Points on a hilly landscape, in no order, each with its height.
A ball rolls from a point to the lowest of its 5 nearest points, and stops where none of them is lower. Distance is the straight distance between rows; heights are no part of it.
K921: [ 24  10  -8 -14  -1  22 -12  -1   9 -14  -4  -9 -11  13 -21  10 -20  19
  -3   5   7]  h=303
K704: [ 15 -12   7  33  12  13 -13   0 -12  -1  21  16  10  -7   5 -19  -1  16
  23 -16  20]  h=207
K407: [ -3  21 -20   5  12  -3  -8  -3  18  15  -9  -7 -10  16   1 -19 -11  18
  -6   2  14]  h=245
K177: [ 37  -9 -12  -4  19  24  -2   0   3 -13  -9   6   5 -11  16  -1   4  22
  -1  -5  10]  h=195
K335: [-15  16   5  -1  -7 -11   6   9  32 -27   2   9  26   0 -19   1 -15  24
   2   3 -16]  h=367
K51: [  0   1   5 -14 -21  12  -1   6 -28  -6   5   5  23 -11 -10  25   2 -30
  -7 -23 -29]  h=519
K681: [ 19 -10   6  -8 -21  -5  -4 -19 -29  18  16   9 -15   5  14  11  13 -21
 -23  -9 -10]  h=178
K591: [ -9   6  19 -20  14 -13 -16  21  16 -30   1 -13  36 -18 -27  25  -2   0
  29   0 -14]  h=755
K500: [ 20 -13   8   2  21   0 -27   8   3  -5  13  -1  17  -6 -20  34 -19 -11
  14  -8  -7]  h=674
K65: [ 28  -9  26  10  21   7  -6  -4  31  -6   6 -28 -13  14   7 -11   3  15
   8  -3  13]  h=59
K846: [ 16  -4 -18  16   9  -3  -3  -9 -26  -5  23  32  19 -17 -11  10  15  31
  -5 -13  -6]  h=98
K71: [ 24  -6 -20 -20   9  21 -14 -20   1   4  -5 -13  -5  -7  -1  11  -5  18
  -8   3   0]  h=246
K448: [ -1  -2  -7   5   7 -11 -18  10   0 -18  20  14  40  -1 -17  19  -6  15
   5  -8  -7]  h=598
K39: [ 20 -16 -11 -11  -6  25  -6  -5   0  -8  -4 -10   1   1 -20  17  -4   1
   9 -11   6]  h=302
K952: [ -1   6 -20 -22 -16  -3  12  11 -27   7  11   2  16 -11  18  16  19 -22
 -28  -4 -27]  h=401
K989: [-15  -2  -8  -9 -18 -11  18   4 -10   8   5  -1  -3 -17  20  -7  22  -9
 -20   1  -1]  h=387
K426: [ 24  -5  23  19  25 -19 -10 -11  18  -8   8 -14  16   2  -5  31  -8  -3
  42  16   3]  h=455
K66: [  8 -22  15  42  -1   1 -15  -5 -13   0  10  27   9   2  14  -4  -6   9
  12   0   8]  h=230
K762: [  8  -9 -19 -13   5  23   0 -21   0  11 -16  -5  -3   2  13   8   3  16
   8  13  13]  h=109
K144: [ 10   6 -16  17   5   4  -9   3  26 -12  14  -5   8  12   3  -4  -2  12
   3   5  10]  h=279
K61: [-10 -17   0  -9 -19  19   9  -9 -10   3   0 -17 -11  10   1  24  22  -8
  11  -2 -16]  h=218
K721: [ 14 -10  25  28   9 -14 -19   9  16 -21  26   7   8   1  -5  -9  -5   6
  17  10  21]  h=158
K353: [-10   4 -19  -2  12  10  13   7  17  -8   0  -2  -4  -3  10 -27 -12  25
   1  -7  12]  h=159
K257: [  5  -5  28  21   2  -1   5  -3 -11  12   2 -11 -35   6  17  -1  -3 -22
  -1   4  -2]  h=39
K201: [-13  -2 -19  -4  11  13 -17  -3  -6  11 -26  -8 -20  13  15 -21  -9  -5
  -6   4  22]  h=187
K835: [  3 -24   6  32  14   1  -8  -2 -19  -3  22  20  12 -17  -4 -17  -5  30
   1   6  20]  h=236
K88: [-24   7   3  -8 -10   4   9   8 -14  -8   3  -5  10  -9 -10  21  30 -14
   3 -23 -23]  h=576
K911: [-11  15  32   6  -3 -15  12   7   5  -7 -25  -2  -3  18 -15  -5 -17 -16
  26  -9   1]  h=374
K406: [ 15 -15  13 -22  31  11 -17   2  18  -8  12 -20  10   5 -10  19   2  20
  23  -7  12]  h=469
K922: [ -4  16 -29   9 -12  -9   6  14  19 -17   3  19  14  20 -21 -11 -32   5
 -10  -4  -2]  h=555
K611: [ -6   5 -22 -16 -21 -17   8  -5 -23  15   8   3  13 -27  28  -3  11 -16
 -17  24  11]  h=396
K768: [-15  17   0 -12 -24   1  11   1 -23  -3 -13  14 -16   4  -1  -2  -8  -9
 -27 -22 -12]  h=426
K890: [  9 -12  -3  13  27   0   0   2  18   3  -5  -1  -6  -6  13 -23  -4  26
   6   7  29]  h=176
K20: [ 22 -19  -2 -19   4  27 -17 -17 -15  -2  -5  -5 -17  -1  -4  20   5   6
   8 -13  -2]  h=278
K982: [ 26  -9   9  13  22  21 -17   4  -7  -5  25  16   7 -14   0  16   6   9
  13 -13  16]  h=182
K217: [ -7   4  27  14 -19  -4  27  26  -1 -18   3   0  11   5  -6  -6  17 -33
  -2  -7 -24]  h=393
K860: [ -8   0 -11 -25 -17   7   2   0  -5   6 -18   2 -18  15   1  19   4   8
  -1   1 -14]  h=347
K862: [ -4  -8  28   2  15 -12   6   9  25   0  -4 -11 -11   4  -7 -19 -14   9
  11   5  24]  h=127
K175: [ -8  -2  32   6 -15   2   2  16 -13 -18 -13   6  18  -4 -12  21  25 -22
  -3 -20 -36]  h=537
K230: [  6   9  30  19  18 -23   6   4  17  -5 -22 -10  18  10 -20  10  -8 -32
  31  19   1]  h=348
K582: [-18  -4  17  32  -5 -25  -3  -4  -1  -3  18  26  13  -7   0  -7  -5  14
  27   4   9]  h=259
K889: [-10  -4  39  15   1 -20  16   9  30 -23 -16 -23  17  -5 -25  -7 -10  -3
  32  10  -3]  h=284
K763: [ 16  -7  22   7  31  27  -3   5  10 -26   7  10  15   2  17   4   0  11
   8  -8  14]  h=135
K8: [ -7   0 -13  -9 -15  -8   7 -19  -7  20   2  -9 -11   0  11  -1   3  -2
  -7  12 -10]  h=256
K131: [ 10  -2  33   5  11   8   8 -16  18  -2   5 -16 -21  21  -3 -12  -8   8
  19   4  16]  h=102
K147: [  0  21  -2  -4   5   4  19  24  11   2   7 -17  -4 -19  27  -1  20 -22
 -27   8   2]  h=80
K804: [-22   1 -16  -4 -21   3  20   3  -3  24 -17  -1   0  -5   8 -20   6  -6
 -32  -9  -5]  h=433
K939: [ 10  -7 -11 -22  -8  18 -17 -23 -35  25   6   0  -7 -12  28  13  23  -9
 -29 -16   1]  h=123
K899: [ -9 -10  -3 -10  -8   8  -5  -5 -17  15  -4 -16 -14 -15  24   9  22 -10
  -5  20  -5]  h=380
K469: [ 22   4 -11  -4   8   9  -9  -2  13  -6   7 -16 -12  18   5   5  -5  16
   0   4  13]  h=269
K995: [-10   0 -14  -9   0  -2  -7   3  21 -26   9  -1  17  -6 -21   1   8  20
   5   7  -7]  h=378
K446: [  5  -1  -2 -26 -11  11  -4  -2 -31  14  11  -4   3   6  -5  24  23 -14
 -25 -14 -19]  h=223
K450: [ 11  -7 -42 -10  12   1   9 -12   2  -5   9  12   7  -1   4   2   6  40
 -15   2  15]  h=29
K318: [ -4 -17  -2 -26   8  19  -4 -10  27  -1 -12 -27  -7   9  11  16  16  14
  10   5  -8]  h=545
K125: [  6 -17  35   1  13  15  16  -5  20  -1 -15 -25 -22  12   4   6   4  17
  27  -1   6]  h=134
K404: [  8  -8 -13  10  -2  11 -11   2 -24  31  -7   0 -25   5  19 -10  -6 -24
 -10  -3   0]  h=106
K429: [-16   2   5  -4  -1 -10  14   8  22 -20 -13  -3   3  14 -17 -36  -9   2
  13   0   2]  h=169
K831: [-11  14 -13  -1  -6   0   4   1   9   9  -8  -5 -22  15  -9 -17 -13   4
 -10   2   4]  h=271
K415: [-22  14   7  11  -7 -23  21  21 -15  14   1  -3 -23  -9  19 -15   8 -27
 -22   3  -1]  h=267
K289: [-23   4  10  32  13 -21  10   9  21 -22  23   7  26 -15 -27 -28  -3   3
   6  -2   0]  h=281
K479: [ -2  -9  28  -6   0  -1   6   2  33  -6 -10 -26   2   1 -14  19  16  19
  32   9   5]  h=219
K914: [-14 -16  -3  30  20  -5 -12   6   0   6  12   6   1   0   7 -30  -2   8
  -8 -12  18]  h=208
K138: [-14  20 -19 -21 -28  -2  19  10  -9   1 -30   4  -6 -13 -17  -7 -19  13
 -26   3 -14]  h=148
K16: [-18 -19   3  12  22 -19   3   6  17   0   6 -14   4   6   1 -36  11  10
 -13  -2  16]  h=185
K494: [-13 -13  -3  -9   1  -8   1  -6 -15  22   1  -2 -20  -5  40  -6  22 -19
  -1  12   1]  h=289
K516: [ 20   5 -36 -22 -25  -6   1 -16  -5  24 -23  10 -21 -10   0   3 -16  11
 -26   5  -8]  h=389
K331: [ -6  -3 -23 -13  -8  -1   5 -11 -14  17 -31  -4 -12 -18  18   0   2   0
   5  26   0]  h=346
K457: [ 19  -1  24  13  33   8  -3  -1   8 -13  23   4  -2   6  -2 -14  -5   9
   1   2  17]  h=99
K855: [ 16  20   5   1  10 -12 -14   2  13 -12  -3  -5  24  18 -15  22  -7 -14
  22  12  -5]  h=632
K731: [ -4   5  23 -12 -11   0  -6 -14   6  -1  -1   1 -12  20 -16  24  -4  -9
  23   1   1]  h=425
K464: [-12  18 -20 -15 -26 -13  13  -4 -22  15 -13  12  -9 -16  20   0   5  -6
 -19   5 -12]  h=362
K708: [ -5  14 -15  10 -21   2  25   9 -10   3 -12  -1  -1 -12   8 -23  -3 -16
 -23  -2 -22]  h=464
K17: [-15  -6  12  -7 -14   3  28   2  -2  -5  -5 -13 -21   4  -8  -6  11   8
   1  -9 -15]  h=330
K277: [ 10 -14   7  19  18   9 -13  -3   8 -18  21  17  21 -19   4  -1  -2   8
  26   2  11]  h=200
K814: [-22 -10   4  -4   9   4   6 -15  -5  15   1  -5 -14 -10  31 -12  23 -22
  10  18  -8]  h=307
K104: [ 33  15 -31  -1   1   3  -3   2   1   9  10  16  -3   9  -6 -11 -14  11
  -2   0   2]  h=252
K447: [ -5   6  12  -3 -30   0 -11  -4 -30   5  -1  14   1   7 -14  24  -3  -9
 -14 -19 -30]  h=400
K777: [ 24   0 -14   4   9  19 -18  -1  -5   8 -13   8 -34  10  21  -5 -26  10
 -17  12  17]  h=255
K713: [ -5   3  -1 -14  -2  11  10   3  13 -15 -13   2  12   7 -19  10 -19  15
 -11  -7   4]  h=488
K555: [  4  -7   2  -4  17  14  -1   3  22 -25  28  -9  21   1  -9  -8  -1  13
   7  -8   8]  h=210
K173: [  2  10  15  19   8 -36 -19  12   7 -19  14  18  31   7  -3   2  -8  -5
   8   3  -7]  h=349
K366: [ 21   1  24  14  10   2   0 -14  17 -13   4  -8  -7  23  -6  21 -10  -1
  32   9  18]  h=203
K259: [-16  -2 -20 -10  -2 -14   4 -21 -25  33  -7  13  -6 -22  14  -5  -1 -21
 -11  18  14]  h=295
K533: [  4  -5 -10  -8   1  -7   6  10   4   9  15  -5   1 -10  25   8  29 -36
 -12   3 -15]  h=212
K409: [-15   1  -5 -24 -26   2   9   8 -23  -9  -6  13   6   7 -25  17   6  -1
 -12  -4 -36]  h=687
K683: [-22  25   0  -5 -26   0   6  15   6 -20 -18  -1   3  13 -14 -16 -11 -12
   1  -3  -4]  h=248
K3: [ -7   2  -1  14  -9  -5  14   7 -11   2   8   6  -9  20   1  -7   0 -34
 -10 -15 -11]  h=136
K783: [  5  -1 -12 -13 -29   0   1 -22 -12  30 -13   2 -26   7  15  -7 -10  -3
 -22   2   0]  h=243
K170: [  1   2   5  -1 -16  10  -4 -15 -18   6   0   2 -16  11   6  13   3 -21
  -6  -9 -14]  h=132
K787: [ -6   1   5  37  -9 -12 -10   9  -5  10  18  37  19 -16 -15  -7   6  -1
   0   3  20]  h=450
K837: [-44  12   8   4   4  -7  14   9 -18  10 -22   6 -15  -1  -1 -22  -9 -23
 -10 -14 -15]  h=375
K671: [ -5  -6 -22 -24 -20  -8  11  -7 -19  25  -4   8  -2 -10  19  17  25  -6
 -20  21  -8]  h=427
K666: [-16  15 -19   3  12  -8 -17 -10 -28  44 -35   3 -27 -26  12 -10 -18 -14
  -8   8  16]  h=260
K894: [ 16  19   8  -7  -7   2  -9 -14   4   2   2   4  -9  28 -15  -5 -21   8
  -5  -7  -3]  h=361
K760: [  5  25   4  -1  -3   1 -15   8   8  -7   9   2  23  -5 -25  20 -25   9
  13  -4 -11]  h=618
K431: [-28   4  28  13 -27  -2  23  18   3  -9 -15  -5   3   6  -9 -16  16  -6
  11  -1  -6]  h=338
K244: [-16  14  -4   3  10 -13  12  19  35 -18   0  -3   2   6  -6 -14  -3  12
  -2  -7   4]  h=227
K961: [-29 -14  -4  -1  11  -6 -19 -10 -21  43 -12  -7  -6 -24   6 -24  16 -27
  -3   1  17]  h=157
K810: [ 13  12 -39 -15   5  -4  -7   0   2  11  -4  -2 -13  15   1  -8 -15  19
 -22  10  17]  h=310
K658: [ 22  -1 -30  -3   3  13   0 -10   6  -7  13  10   2   4 -13  -4  -7  20
  -6   0   4]  h=199
K510: [  3   2   3  10  27 -29 -12   3   9  -9  19  -5  40 -16  -3  21   6 -19
   9   6 -13]  h=557

Where does a ball stop that starts at each point below?
K671 => K257
K804 => K257
K611 => K257
K448 => K65
K835 => K65
K591 => K65
K989 => K257
K510 => K65

For each start below, name every point that the ball comes to, in order.
K464 => K8 > K783 > K404 > K257
K787 => K704 > K982 > K457 > K65
K899 => K8 > K783 > K404 > K257
